Each row is a point on a tangle of strands that fork, close into loops and nearly touch. The rows are in no order.
In the rows, 128 means zero.
Points whose rows are less than 124 apart are linked; no others are. Some points are linked to none.
K61: [201 126 132 131 127 179  78 167 105 104 178 133  71 144  47 107  97 137
 150 141 114  97 157 152  87 136 104 133 122 130  81 112 109 105 121 123
 145  83 102 180 151 156 164]
K385: [ 90  90 109 143 106  90 160  90 143 130  74 164 183 153 172 135 133 154
 107 124 124 102 129 110 140 123 133 149 146 126 137 168 168 164  95 104
 121 176 160  98 139  95 109]
K417: [127 139 140  68 149 132  82 201 123 185 149 132 113 171 128 156 138  84
 118 112 151  75  74 120 178 232  81 105 149 129 139 116 136 107 118 138
 103 174 114 130 177 134 164]
K166: [114 180 136 124 186 136 141 142 141 169 122 141 118 143 142 102 106  92
 138  93 156 152 100 159 122  85 104  99 102 143 132  79  75  64 162 102
 147  79 102  89 129 128 139]
K157: [158 104 118 164 108  97 152 100 110 101 107 170 172 161 126 102 127 177
  93 114 120  91 131 123 142  80 115 160 103 131 146 143 134 164  54 119
 120 133 149 112 139 145  84]
K19: [148 118 155 155 106 157 122 131 133 106 152 132  98 125 107 118 131 167
 123 160 128 146 142 107  84 119 143 118 120 123 123 143 113 134 120  94
 138 116 132 146 148 156 153]
K115: [ 54 182  99 123 197 122 104 120 151 164 115 116 133 136 173 121  84  64
 155  83 150 179 125 141 159 120 114 125 147 151 137  77 104  79 169 146
 137 157 111 121  95 105 124]
K426: [126 135 111 129 123  94 137 116 118  93 137  80 147  75 121 151 137 130
 102 122  94 161 138 120 162 107 161 153 127 119 143 133 164 157 151 179
 138 104 147 155  64 123  66]
K16: [ 87 159 146 109 159 168  94 129 155 162 110 140  86 152 152 125 118  82
 119  95 163 191 132 116 109 162 151 108 159 130 145 108 118  97 179 119
 115 190 110 175 140 100 182]
K53: [125  62 133 121 112  85 189 114 120  99  96  91 218  88 154 143 142 147
 140 149  75 108 132 118 167 128 151 151 136 105 106 174 195 206 115 161
 107 120 166 108  70  95  80]
K643: [130 100 151 106 109 151 169 163 156 163 129 121 115 110 167 123 150 130
 161 177 128 130  87 137  85 162 143  52 134 112 124 154 105  87 184  79
  96 144 130 109 155  98 188]
K430: [159 173 115 131 144 152  93 113 104 119 162 125  97 139  82 113 121 104
 131 116 160 146 164 139 118  98 113 159 126 142 127  75  88 100 131 146
 136 106  74 166 134 164 128]
K722: [167 104 152 121  98 147 123 175 112  97 184 115 102 102  78 132 132 160
 170 174  89  92 118 112  96 154 122 118 100 118 112 151 135 136 115 117
 127  92 142 141 149 168 146]
K812: [ 83 162 105  84 133 112 136 108 182 194  80 148 117 154 174 149 143  93
 114 121 137 103  90 119 137 189 107 109 160 146 147 127 124 110 151  82
 129 174 140  82 175 103 171]
K246: [130  50 118 104  97 130 157 195 114 110 161  64 151  59 151 133 125 142
 190 156  94 108 103 130 129 148 151 107  84 105  89 171 157 125 145 167
 113 101 141 119  71 107 123]
K924: [139  80 141 139  99  85 167 110 124  94 101 108 194 103 133 141 158 160
 110 145  87  99 130 111 152 111 129 164 120 117 127 163 183 207  92 151
 116 113 172 118 101 130  62]
K547: [191 161 107 133 167 161  94 122  84 118 161 123 123 162  59  94 100  55
 105 115 200  77 160 167 135 115  95 147 128 147 100  66  72  84 111 168
 146 114  72 129 123 137 110]
K617: [ 72 159  92 112 189  90 124 133 138 145 112  87 181 129 174 151  89  81
 155 101 118 124 114 130 184 156 113 127 175 149 145 117 158 116 126 168
 122 168 156 109  85 117  93]
K833: [149 153 146 135  98 133 130  95 146 136 113 166  59 155 105 139 182 154
 101 162 147 133 120  99  83 118  95 136 107 124 162 111 109 152 107  69
 120 110 125 124 210 170 137]
K778: [ 94 152 126 147 159 162  78 111  99 128 136 132 110 143 133 121  79  90
 111  87 184 166 183 128 139 138 139 151 147 121 124 116 133 114 130 163
 132 193 104 183  65 110 136]
K635: [130  96 147 134 107 126 119 121 118 107 138 108 140  94 128 163 162 140
 125 151 120 137 139  82 137 152 157 151 143 109 116 159 182 188  98 166
 139 139 135 141 108 142 129]
K283: [ 80 150 125 122 127 136 127  78 173 172  76 175 116 164 167 136 113 104
  93 105 160 150 134 123 114 179 161 108 165 130 159 140 126 113 148 110
 113 213 153 130 139  78 173]
K490: [ 77 116 121 161 136 111 153  98 161 142  87 142 179 117 188 126 118 141
 130 140 135 160 124 122 125 115 168 110 152 129 120 169 156 137 147 113
 134 176 155 105 136  68 128]
K992: [ 97 161 106 154 154 143 132 109 136 133 132 135 125 134 140  91  91 109
 137  72 163 181 148 155 124  61 152 131 112 140 127  88  87  61 164 119
 148 104  87 132  92 116 107]
K871: [130  84 118 125 112  81 185 135 119  85 105  52 188  60 135 145 129 145
 112 137  65 116 123 133 177 116 155 146 122 108 109 170 195 180 154 178
 117 100 175 126  45  94  62]
K118: [150 102 153 168  98 139 160 107 141 101 125 159 141 133 128 100 128 185
 113 144 133 130 127 121  89  95 144 111 105 124 129 154 115 144 105  88
 126 128 157 114 144 134 128]
K588: [ 83 158  65 114 158  67 121 106 114 141 102 104 178 149 155 157  95  77
 128  84 107  95 112 129 208 152  92 154 176 145 158  97 158 145  89 164
 120 162 154 105  91 135  59]
K449: [ 78 116 143 133 142 163  95 135 139 139 119 133 103 125 157 132 106 112
 126 102 163 186 150 115 113 158 175 105 150 110 123 142 146 106 163 139
 123 195 119 170 103  91 168]
K3: [145 101 127 139 131 170  91 135  90 110 147 133 122 129 107 125  96 124
 117 107 156 127 160 123 122 138 153 140 116 119 112 146 147 143  90 157
 130 169 125 172  82 130 152]
K82: [149  96 163 131 109 170 123 168 122 107 162 118 108 110 119 123 123 161
 150 153 124 124 126 113  86 153 143 106 107 108 108 157 135 126 123 102
 120 134 130 149 129 141 173]
K217: [165 119  98 115 109  71 148 118 100 104 118 133 151 132  98 132 148 146
 103 141  84  49  93 123 168  99  69 142 111 142 178 134 129 167  56 156
 118  96 142 108 144 176  52]
K316: [116 110 144 156 109 133 115 121 123  91 154 108 125  90 117 141 137 151
 116 130 127 177 153  97 107 119 176 155 133 115 124 144 163 148 135 148
 146 117 127 159 102 135 126]
K904: [ 59  84 119 130 143 121 119 144 134 135 118 103 167  96 194 140 100 111
 145 120 143 170 140 115 136 157 180 119 167  98 112 162 179 138 154 177
 131 181 147 143  68  73 127]
K612: [104 156 130  87 163 124 119 183 141 159 157  94 128 124 155 141 143 103
 163 142 125 156  89 119 157 161 109 120 132 135 139 105 119  91 163 143
 117 127  99 121 153 138 145]
K344: [108 131 147 126 183 114 158 165 147 159  97 127 175 136 171 112 103 103
 143 101 125  96  59 176 158 118  85  71 123 155 129 132 103  80 121 110
 130 115 134  62 124 106 148]
K814: [132 151 147 150 107 122 146  81 163 130 114 145  81 128 124 140 197 168
 107 178 136 154 126  85  95  89  95 165 114 125 167 128 122 160 118  83
 137 108 145 100 196 164  90]
K811: [ 85 155 101  93 138  87 123 123 130 154 126  70 139 118 151 205 171  96
 154 160 101 158 131  86 184 169 138 162 187 120 139 130 168 165 151 163
 131 139 110 131 139 132 109]
K87: [ 98 134 106 156 127 140 139 109 145 133 128 150 115 126 165  84  83 138
 156  85 157 193 128 165  88  53 166 105  92 135 117 112  85  53 175 103
 141  84  97 111  98  90 103]
K713: [111  98  93 148  95 106 136 137 125  84 131  87 141  85 155 107 104 142
 150  76 107 173 138 164 132  90 172 133  89 125 114 140 128  83 157 159
 141  80 127 133  47 100  69]
K452: [200 147 117 145 134 168  64 133 101  87 161 145  53 164  34 122 131 126
 148 149 127 124 180 156  75 105  99 164 135 137  89  73  97 111 139 124
 146  73  70 178 164 161 155]
K785: [103 112 158 138 103 143 127 139 126 118 149 103 112  96 138 148 162 152
 137 158 136 177 138  91  98 145 175 134 144 113 121 150 154 144 164 128
 142 130 118 145 127 118 162]
K604: [ 99 146 130 122 188 136 124 146 137 159 116 138 157 142 164  93  89  82
 134  72 146 121  96 167 157 113  99  88 129 152 130 119 100  74 128 121
 128 144 134  98 102 101 139]
K250: [129  56 139 144 103  99 193 126 131  88 114 106 210  85 163 112 130 178
 160 147  91 119 126 125 131 106 156 123 116 121 108 176 165 165 123 136
 109 126 163 109  91  93 103]
K168: [194 101 147 120 119 193 103 174  97 107 169 139  95 141  70  94  91 138
 145 130 120  71 147 153  85 142 115 109 100 115  93 151 111 107 107 116
 127 114 136 154 125 152 175]
K524: [133 130 151 131 135 133 170 126 145 148 107 154 137 136 146  98 119 140
 119 134 131 113  80 145 106 114 118  74 109 145 136 142  95 103 121  77
 111 123 150  91 147 125 161]
K474: [ 71 122 104 116  93 116 149  68 186 173  48 177 121 166 188 144 130 122
  97 126 139 119 134 103 114 178 157 117 174 130 147 166 149 140 153  83
 135 210 166 105 160  61 155]
K858: [102 139 122 110 165 126 122 140 129 153 123 126 151 146 154 123 109  95
 134 104 143 121 108 128 155 153 117 111 142 141 149 128 126 105 112 121
 119 170 130 113 119 124 147]
K762: [ 88 188 126  85 169 121 120 121 195 210  81 151 102 160 163 133 127  65
 116  80 149 126  81 137 135 192 107  94 144 155 154  93 105  94 164  99
 130 166 130  85 172 106 175]
K259: [138 179 161  96 122 129 143 135 153 192 109 169  72 171 110 140 170 121
 119 142 147 122  71 127 111 166  89  98 112 130 154  87  86 112 157  50
 112 102 120  91 220 152 186]
K469: [ 82 103 125 167 119 129 151 117 155 122 117 126 152 101 176 115 111 151
 144 132 142 184 114 130 107  94 183 107 119 128 124 153 134 106 162 118
 131 149 140 121 112  79 126]
K310: [108 128 144  89 126 146 131 145 151 162 120 129 121 139 153 144 142 114
 124 138 146 130 104 110 126 190 137  94 155 119 146 162 132 103 148 110
 108 174 126 126 157 108 183]
K398: [138 102 151 144 113 124 193 109 161 132  90 165 173 142 162  96 124 165
 127 146 135  96  85 144 109 106 127  88 121 138 132 168 119 130 116  69
  95 149 162  76 150 102 143]
K695: [160 157 137 117 113 147 117 119 119 151 124 175  75 175 103 112 141 121
  79 115 146  98 117 142 106 158 111 104 124 123 147 113  98 110 106  86
 108 147 124 134 172 158 177]
K306: [138  56 120 149 103 101 159 107 114  98  89 190 191 162 151 105 102 177
  83  91 114  84 149 126 146 116 132 147 107 117 125 143 146 189  62 109
 107 175 146 116 136 122 104]
K301: [120 157 124 139 128  97 150  99 154 113 126 104 122  89 124 144 174 143
 133 159  98 165 121 107 135  83 121 152 117 140 169 119 129 146 146 136
 136  78 131 126 137 157  71]
K33: [ 99 124 122 113 152 126 127 159 133 138 144 100 145 107 165 136 113 112
 157 128 128 154 105 121 140 145 136 102 132 128 131 134 129  94 153 139
 117 146 113 126 112 116 140]
K925: [181 143 114 113 126 122 113 165  96  98 181  94 104  86  41 142 120 132
 170 146  75  84 116 136 144 125 110 134  98 153 127 117 110 126 112 168
 136  51 125 153 118 174  94]
K485: [ 42 164  91 119 192 109 109 134 159 148 115  93 154 123 196 147  93  80
 156 106 128 185 132 127 166 151 136 125 171 135 140 111 150 103 161 170
 138 178 132 121  91  96 114]
K882: [111 169 163 127 203  96 151 179 134 171 114 118 158 133 148 129 121  96
 136  89 130  92  60 186 158 122  53  77 106 153 133 105  74  88 131 112
 149  66 121  57 148 126 149]
K658: [135  79 163 177  88 123 181  99 163 123  88 181 161 144 148  92 127 194
 114 146 138 115 127 130  92  92 151  99 114 126 122 170 109 155 107  60
  96 153 177  98 160  85 118]
K550: [156 157  98 164 123 134 111  84 119  85 153 122  89 117  72 114 124 134
 109 114 125 164 197 147 116  50 139 181 120 134 119  83 100 108 155 163
 166  69  94 172 104 150  72]
K879: [101  92 128 154 108  90 191  81 162 123  69 134 202 132 186 126 144 174
 147 154 117 120 124 126 141 101 135 135 151 131 113 182 161 171 121  98
 106 146 162  81 141  80  97]
K355: [116  81 103 139 109 143 126 157 123 104 148 111 139 100 172  87  80 141
 171  80 136 156 129 176 103  89 167 101  82 128  99 145 110  56 146 137
 139  88 120 124  62  88  90]
K895: [121 134 111 159 105 136 113 104 117  77 155 119 102 110 110 121 123 140
 117  92 143 192 196 130 103  75 173 172 107 123 116 107 124 110 159 159
 176  81  97 172  84 128  99]
K177: [107 121 165 118 104 138 110 126 145 139 148 110  88 121 131 175 184 150
 129 178 149 185 132  77  93 166 161 149 156 111 122 135 152 151 174 111
 126 146  93 154 172 127 189]
K134: [185  73 151 104 120 189 117 170 103 114 139 153 121 146 100  84  91 130
 132 108 131  65 141 151 107 154 128  91  95 109 106 150 120 113  80 122
 106 165 152 142 105 135 180]
K155: [143  94 126 110 119 100 182 165 114 103 149  86 174  79 133 133 143 141
 169 174  83  88  91 119 147 130 113 123 100 134 127 163 142 143 120 139
 105  97 144 102 110 140 110]
K237: [ 64  90 138 125 152 130 105 129 125 138  97 128 169 124 185 152  93 109
 131 106 150 140 158 104 144 178 173 127 173  98 115 156 197 171 123 163
 128 218 164 142  73  78 138]
K112: [132 191 155 127 199 115 131 156 127 192 117 133 127 160 115 115 127  79
 122  75 163  93  72 186 161 115  60  93 110 146 142  68  57  97 130  97
 159  66 114  75 176 141 150]
K569: [ 89 108 139 112 102 138 149 125 161 164 114 120 125 118 178 157 149 122
 137 177 146 151 120 107 112 169 165  99 170 104 125 169 137 130 170 104
 120 177 131 113 148  81 190]
K228: [110 139 150 114 125 147 112 128 132 147 131 125  92 137 141 166 161 120
 121 155 150 161 123  93 118 177 143 134 156 115 141 137 140 131 143 106
 115 175 103 153 169 131 180]
K860: [183 133 161 116  91 145 105 156 115 128 156 158  73 146  83 131 161 167
 109 179 115  77 115 126  82 169 100 111 114 131 138 124 115 133 103  77
 111 103 134 127 201 180 164]
K830: [185 115 106 117 116 142 116 149  95  81 169 102 113  83  41 132  94 122
 159 125  90  88 152 146 150 113 126 140  94 133 104 129 128 146 100 189
 135  80 130 167  77 146  92]
K24: [181 150 116 132 127 121 116 121 103  96 155 123 110 109  56 115 127 136
 132 146  92  95 136 151 137  87 105 139 103 155 142 110  92 135 102 162
 141  47 124 145 118 180  76]
K747: [ 63 130 108 131 145 107 110 129 127 131 131  82 160  92 170 173 130 100
 144 116 121 191 143 107 159 153 173 147 180 104 121 129 182 146 165 185
 144 161 132 139  59  93 105]
K780: [190 145  98 152 123 123 127 101 119  75 153 115 111 102  43 107 118 129
 113 123  98 115 184 160 134  55 115 159 107 141 134 105  93 122 125 167
 156  52 116 152 103 156  53]
K639: [191 101 137 165 100 162 117 101 114  86 143 170 101 154  78  96 120 174
  86 144 125 100 185 132  84  93 124 132 103 117 113 148 119 142  71  96
 147 126 150 148 148 157 142]
K446: [117 117 115 142 118 127 138 142 138 109 149 112 121 104 156  85 103 144
 168 100 128 155 110 159  99  71 150  99  88 137 110 116  95  55 156 113
 136  67 108 107  88 120 100]
K539: [ 81 164 110 116 160 155 107 140 136 148 134 125 121 135 160 105 101  76
 148  66 173 182 145 151 131  98 128 121 127 137 129  81  92  48 183 139
 132 129  86 137  89 108 122]
K719: [167 169 161 113 133 162  97 150 121 141 149 141  60 150  79 113 140 148
 127 143 135 130 125 141  90 135 115 120 119 127 121  80  85 101 144  86
 122  89 105 150 185 174 176]
K570: [113  74 118 169 108  84 174 101 148 113  58 191 211 168 177 108 100 177
 101  91 122 102 141 123 141 110 133 155 137 121 119 154 156 184  86  95
 103 179 162  96 154  89  96]
K161: [118 134 111 151 124 162  88 120 103 101 161 118  97 127 109 111 101 121
 129  79 163 177 190 137 103  97 165 158 123 123 108  98 121  89 155 159
 152 123  82 177  74 123 115]
K116: [111 108 138 151 112  81 154 100 131  98 118 109 181  85 133 134 141 148
  90 123 100 167 141 106 153  99 172 167 142 120 122 161 183 184 142 166
 142 121 177 138  68 105  58]
K947: [ 75 170 107  88 158 116 106 130 148 164 118  93 130 135 174 192 151  89
 148 146 126 144 126  84 167 196 121 150 183 127 141 125 163 144 144 136
 127 174 104 112 170 120 140]
K907: [ 84  90 145 152  98 121 150  98 164 149 101 127 157 110 179 138 148 145
 129 171 142 160 137 104 109 132 179 110 169 108 107 181 159 162 163 110
 135 184 143 111 136  63 160]
K63: [181 133 137 132 105 138 103 165 114  87 187 114  87 103  50 148 131 159
 164 169  77 111 141 122 111 129 111 139 104 142 115 125 124 142 118 149
 140  58 128 169 147 177 121]
K315: [185 109  86 125  97  94 107 118  73  93 119 140 132 135  76 139 129 141
 101 135  93  56 121 125 169 112  97 154 108 134 156 120 138 187  37 178
 124 122 130 135 118 166  59]
K35: [ 93 159 118  74 145 107 137 147 148 171 131 107 135 134 165 168 167 106
 158 167 124 136  90 101 165 178 105 135 160 132 144 119 126 121 160 117
 121 136 106  98 188 135 145]
K489: [191 124 113 124  93 148  67 153  69 134 146 175  69 174  58 117 132 141
  91 132 138  53 120 144 119 158  89 123 114 127 123 106 105 135  65 130
 117 135 104 153 172 173 160]
K571: [158 109 151 141  90  84 158  96 139  98 114 108 152 105 126 148 192 170
  97 180  92 104 134  99 134  92 117 169 133 121 150 168 161 199 100 143
 134 105 168 119 142 151  50]
K432: [123 145 128 116 139 156  92 136 115 116 165 111  94 117 118 125 120 122
 135 106 140 164 149 127 111 115 141 139 110 124 126 111 109 100 146 136
 138 116  86 170 107 144 140]
K806: [127 135 100  99 137  97 129 137  95 129 138  95 159 119 118 164 119 102
 133 128  97  84  92 128 190 151 110 145 134 137 159 124 155 163  82 173
 106 138 135 130  96 151  76]
K798: [161 119 121 104 118  88 156 160  99 116 139 118 163 128 112 149 151 141
 131 168  89  36  80 137 156 139  72 119 100 148 152 144 127 158  67 138
 112  82 138  87 149 173  88]
K328: [ 99  71 122 101  90 107 180 117 120 155  92  94 192 122 208 152 166 139
 177 191  94  89 135 115 164 147 123 118 170 104  93 204 154 170 131 121
 112 153 138  79 136  79 158]
K245: [207 168 114 129 152 153  85 135  91 107 162 145  80 161  30 107 129 109
 138 144 146  90 167 167 103 107  93 146 124 155  96  47  70  98 125 139
 153  56  71 137 166 171 134]
K740: [163 100 162 178  94 139 133  88 140  95 132 169 107 138 107  99 159 197
  91 148 134 128 170  98  78  87 137 148 113 114 131 155 128 176  81  96
 142 125 171 128 155 155 112]
K10: [103 150 114 128 144 110 151 129 145 123 137  98 139 101 154 143 142 129
 150 140 111 169  99 112 134 112 124 138 127 135 151 121 131 127 157 125
 126 107 118 109 129 137 118]
K273: [122 183 160  81 146 120 127 153 157 187 128 142  78 155 120 161 177 115
 133 153 140 152  77 109 138 170 100 126 123 142 151  73 110 106 174  87
 116 122  96 119 221 160 176]
K349: [121 130  82 126 142  78 136 111  99 123 107 127 187 136 146 141 104 112
 111  87 102  88 112 138 194 129  95 156 139 141 163 116 167 163  75 160
 119 153 154 114  97 134  71]
K703: [ 98 145 118 168 143 144  97  96 100 107 144 139 120 127 127 120  92 119
 101  85 161 186 188 129 121 111 170 169 138 122 118 117 139 127 133 172
 160 154 108 181  71 109 117]
K766: [108  91 125 104 111 111 167 125 130 136 106 118 177 127 180 148 150 137
 151 165 114  97 118 112 147 150 123 117 149 113 129 184 156 156 122 109
 110 166 143  89 134 112 150]
K827: [166 115 124 156 108  95 145  93 125  86 122 140 143 130 100 119 153 173
  97 143  99 113 141 112 132  79 106 162 109 133 155 144 135 178  68 144
 138 105 160 122 138 167  55]
K954: [ 80 129 141 140 117  82 141  91 132 122 112  96 161  81 154 157 175 118
  92 144 103 192 144  87 143 117 180 169 180 109 115 143 203 185 176 179
 149 125 160 127  78 104  83]
K536: [186  94 160 116 115 170 129 141 115 144 121 179 131 166 123  82 113 120
  96  86 138  61 120 155 102 168 135  76 104 110 126 144 106 100  94 101
 104 174 149 136 122 125 182]
K104: [ 70 102 128 150 112  86 155 114 141 127 107  88 176  75 184 147 156 135
 132 159 113 179 143 102 131 118 182 141 169 102 103 162 185 166 165 163
 142 138 145 110  80  72 104]
K266: [180 176 112 139 167 160 113 108 102 111 147 136 100 161  65  96 117  80
 114 119 170 113 163 169 105  80 106 152 119 151 108  49  68  82 132 132
 155  80  75 124 139 153 114]
K495: [155 173 141 119 105 132 125 113 134 170 114 188  58 180 100 117 165 140
  79 134 147 108  98 131  97 141  87 119 107 127 158  89  94 117 114  64
 118 114 122 111 209 172 159]
K100: [187  86 137 166 100 161  92 109 110  74 152 158 105 134  67 107 115 171
  97 130 123 114 198 121  95 110 150 152 118 113  96 155 143 181  68 144
 161 139 148 169 121 153 145]
K963: [ 80 153  97 104 150  93 113 138 114 136 136  59 142  85 147 199 140  90
 136 129 101 176 130  91 187 167 150 160 190 106 141 119 185 154 161 197
 132 147 126 144  82 115  93]
K353: [199 110 140 119  90 139 104 174  84 126 151 173  92 163  68 112 137 158
 105 147 120  29 114 150 101 158  88 103  98 124 125 128 103 131  64  99
 120 117 139 125 179 184 161]
K805: [109 165 150  79 161 127 102 182 146 175 146 117 106 141 133 152 159 105
 157 140 141 168  83 112 157 175 108 122 131 141 127  68 115  93 188 115
 108 129  92 142 193 141 167]
K263: [159 116 149  95 120  97 173 178 102 116 155 108 166  98 128 150 159 145
 171 191  84  57  77 124 142 137  81 107  98 141 129 157 127 126 101 125
 101  78 139  81 147 160 122]
K491: [114 125  97 137 104  82 157 128 134  85 127  69 150  71 134 129 116 137
 113  94  94 168 127 154 165  83 151 134 113 119 135 125 143 111 165 168
 139  79 143 137  57 106  52]
K99: [182 105 105 126 110 160  75 159 104  87 182 105  79 101  29 151  99 122
 163 119 106 118 173 142 121 134 129 163 108 120  75 137 140 148 105 196
 143  87 117 197  85 138 118]
K17: [177 136 117 118 102 149  93 142  87 151 130 185  78 183  91 105 137 106
  59  94 147  58 120 152 129 162  94 102 123 120 142  99 105 112  86 114
 107 165 114 151 161 153 175]
K651: [165 145  86 111 127  99 108 112  87 115 129 112 141 120  78 148 116 109
 109 120 108  88 123 138 191 121 105 148 128 145 166 115 141 159  70 198
 125 118 128 145  97 157  66]
K62: [181  98 120 155 112 169  79 130 103  80 173 131  89 119  47 130 107 141
 130 134 111 126 178 132  93 117 138 159 114 119  85 147 150 157  91 166
 156 114 123 185 104 152 151]
K494: [132 104 133 118 126 120 160 136 121 112 133 120 177 123 155 129 123 137
 147 148 113  93 100 119 141 133 110 118 108 126 141 155 146 149  93 129
 109 144 142  99 118 141 125]
K786: [159 137 151 146 111 168  81 136 125  96 167 128  59 123  79 133 140 165
 140 142 119 162 164 111  73 113 136 139 117 126 114 113 116 121 147 106
 144  82  98 176 150 163 154]
K415: [169 161 179  98 121 145 111 172 137 149 162 140  74 144  90 133 172 164
 136 176 119 107  91 133 100 173 103 110 108 144 125  92  96 115 148  73
 108  76 119 132 219 176 165]
K181: [ 91 174 130 116 159 150 115  90 163 166  94 158  86 152 142 119 114  93
 126  94 164 193 123 124 114 136 138 119 129 138 161  94 102  94 176  96
 122 160 113 136 146 103 173]
K55: [114 190 131 111 191 123 116 140 142 179 119 131 119 150 135 117 115  69
 134  81 160 134  89 161 163 118  81 119 121 155 149  68  79  95 138 120
 138 106 106  98 155 142 143]
K638: [ 96  74 134 144 110 113 158 129 132 113 136  93 171  75 161 131 148 152
 145 154 117 150 127 113 125 121 172 130 133 105 112 168 165 155 144 141
 131 136 139 119  85  98 124]
K199: [138 146 119 124 166 175  79 132  92 141 144 135 124 161 114 106  75  72
 106  82 185 115 162 139 141 140 112 138 132 124 110 111 106 104 106 159
 114 182 100 171  83 120 140]
K41: [ 87 196 125 102 168 135 127 106 182 196  75 160  85 162 144 129 126  76
 134  91 153 180  98 115 137 142 114 112 128 156 160  71 100 100 174  86
 127 148 120 102 172 130 175]
K98: [ 92 125 108 102 106 122 173  90 187 170  70 162 143 154 182 140 139 119
 113 130 132 105 102 123 122 169 126  95 156 138 139 162 129 124 140  79
 117 185 151  88 162  85 162]
K424: [161 183 149 127 146 143 129 129 126 145 136 152  85 145  91 105 140 134
 121 143 142 130 110 141  95 101  96 120  99 137 142  71  66 106 131  74
 132  62 102 119 185 178 139]
K125: [117 151 150 154 120 118 151  86 166 120 116 124  96 100 130 139 182 167
 125 169 118 192 143  84  94  67 125 157 108 132 157 124 125 158 149 104
 141  94 143 114 160 158  82]
K434: [165 131 126 148 108 161  51 142 121  81 165 122  46 135  50 139 147 154
 162 139 100 157 179 125  82 101 118 168 127 130  95  76 112 120 160 126
 146  54  83 200 153 167 153]
K109: [149 170 138 136 155 148 139 129 115 153 132 148 118 149 116  94 112 113
 125 110 146 124 110 162 110  97 109 105  98 142 129  95  79  87 129  99
 141  91 110 103 136 157 142]
K345: [169 141 106 138 165 172  98 123  71 127 151 144 139 172  90  91  76  61
  85  89 210  80 178 160 146 134  99 139 122 132 103  94  91  89  84 156
 129 162 100 138 100 125 125]
K964: [102 122 128 163 139 149 151 113 146 130 112 156 136 126 158  81  78 136
 133  98 162 177 123 151  90  83 167  96 114 131 126 140 100  86 162 100
 128 139 124 127 112  86 124]
K338: [ 88 109 152 133 130 155  89 121 120 137 116 137 128 141 156 147 101 109
 103 100 170 158 151 102 130 181 165 133 171  98 128 153 178 146 124 154
 120 218 140 172  90  94 173]
K255: [ 87  73 127 128  84  89 183  86 141 145  60 116 208 126 206 138 163 158
 158 178  94  99 158 118 168 121 125 136 178 113  86 203 175 193 124 117
 119 141 161  73 130  74 119]
K236: [137 102 149 125 139 161 146 136 130 135 120 153 148 149 144  85  87 132
 110 102 144 102 112 151 115 135 139  81 111 129 127 144 105  96 114  99
 104 162 149 124 114 117 162]

How many points has the smallest loop of links through each point below? Write 0 if it is on no loop.
K345: 9
K550: 17
K112: 22
K236: 13
K639: 12
K805: 11

A fork is a point with three links, a tip a point with one. Leave the first point through the second and follow the links. Name the first fork or tip that comes.
K806; K651: K53
K283; K474: K612
K35; K947: K283
K858; K604: K495
K635; K316: K87
K353; K860: K33
K452; K61: K118
K118; K658: K452
K490; K907: K635
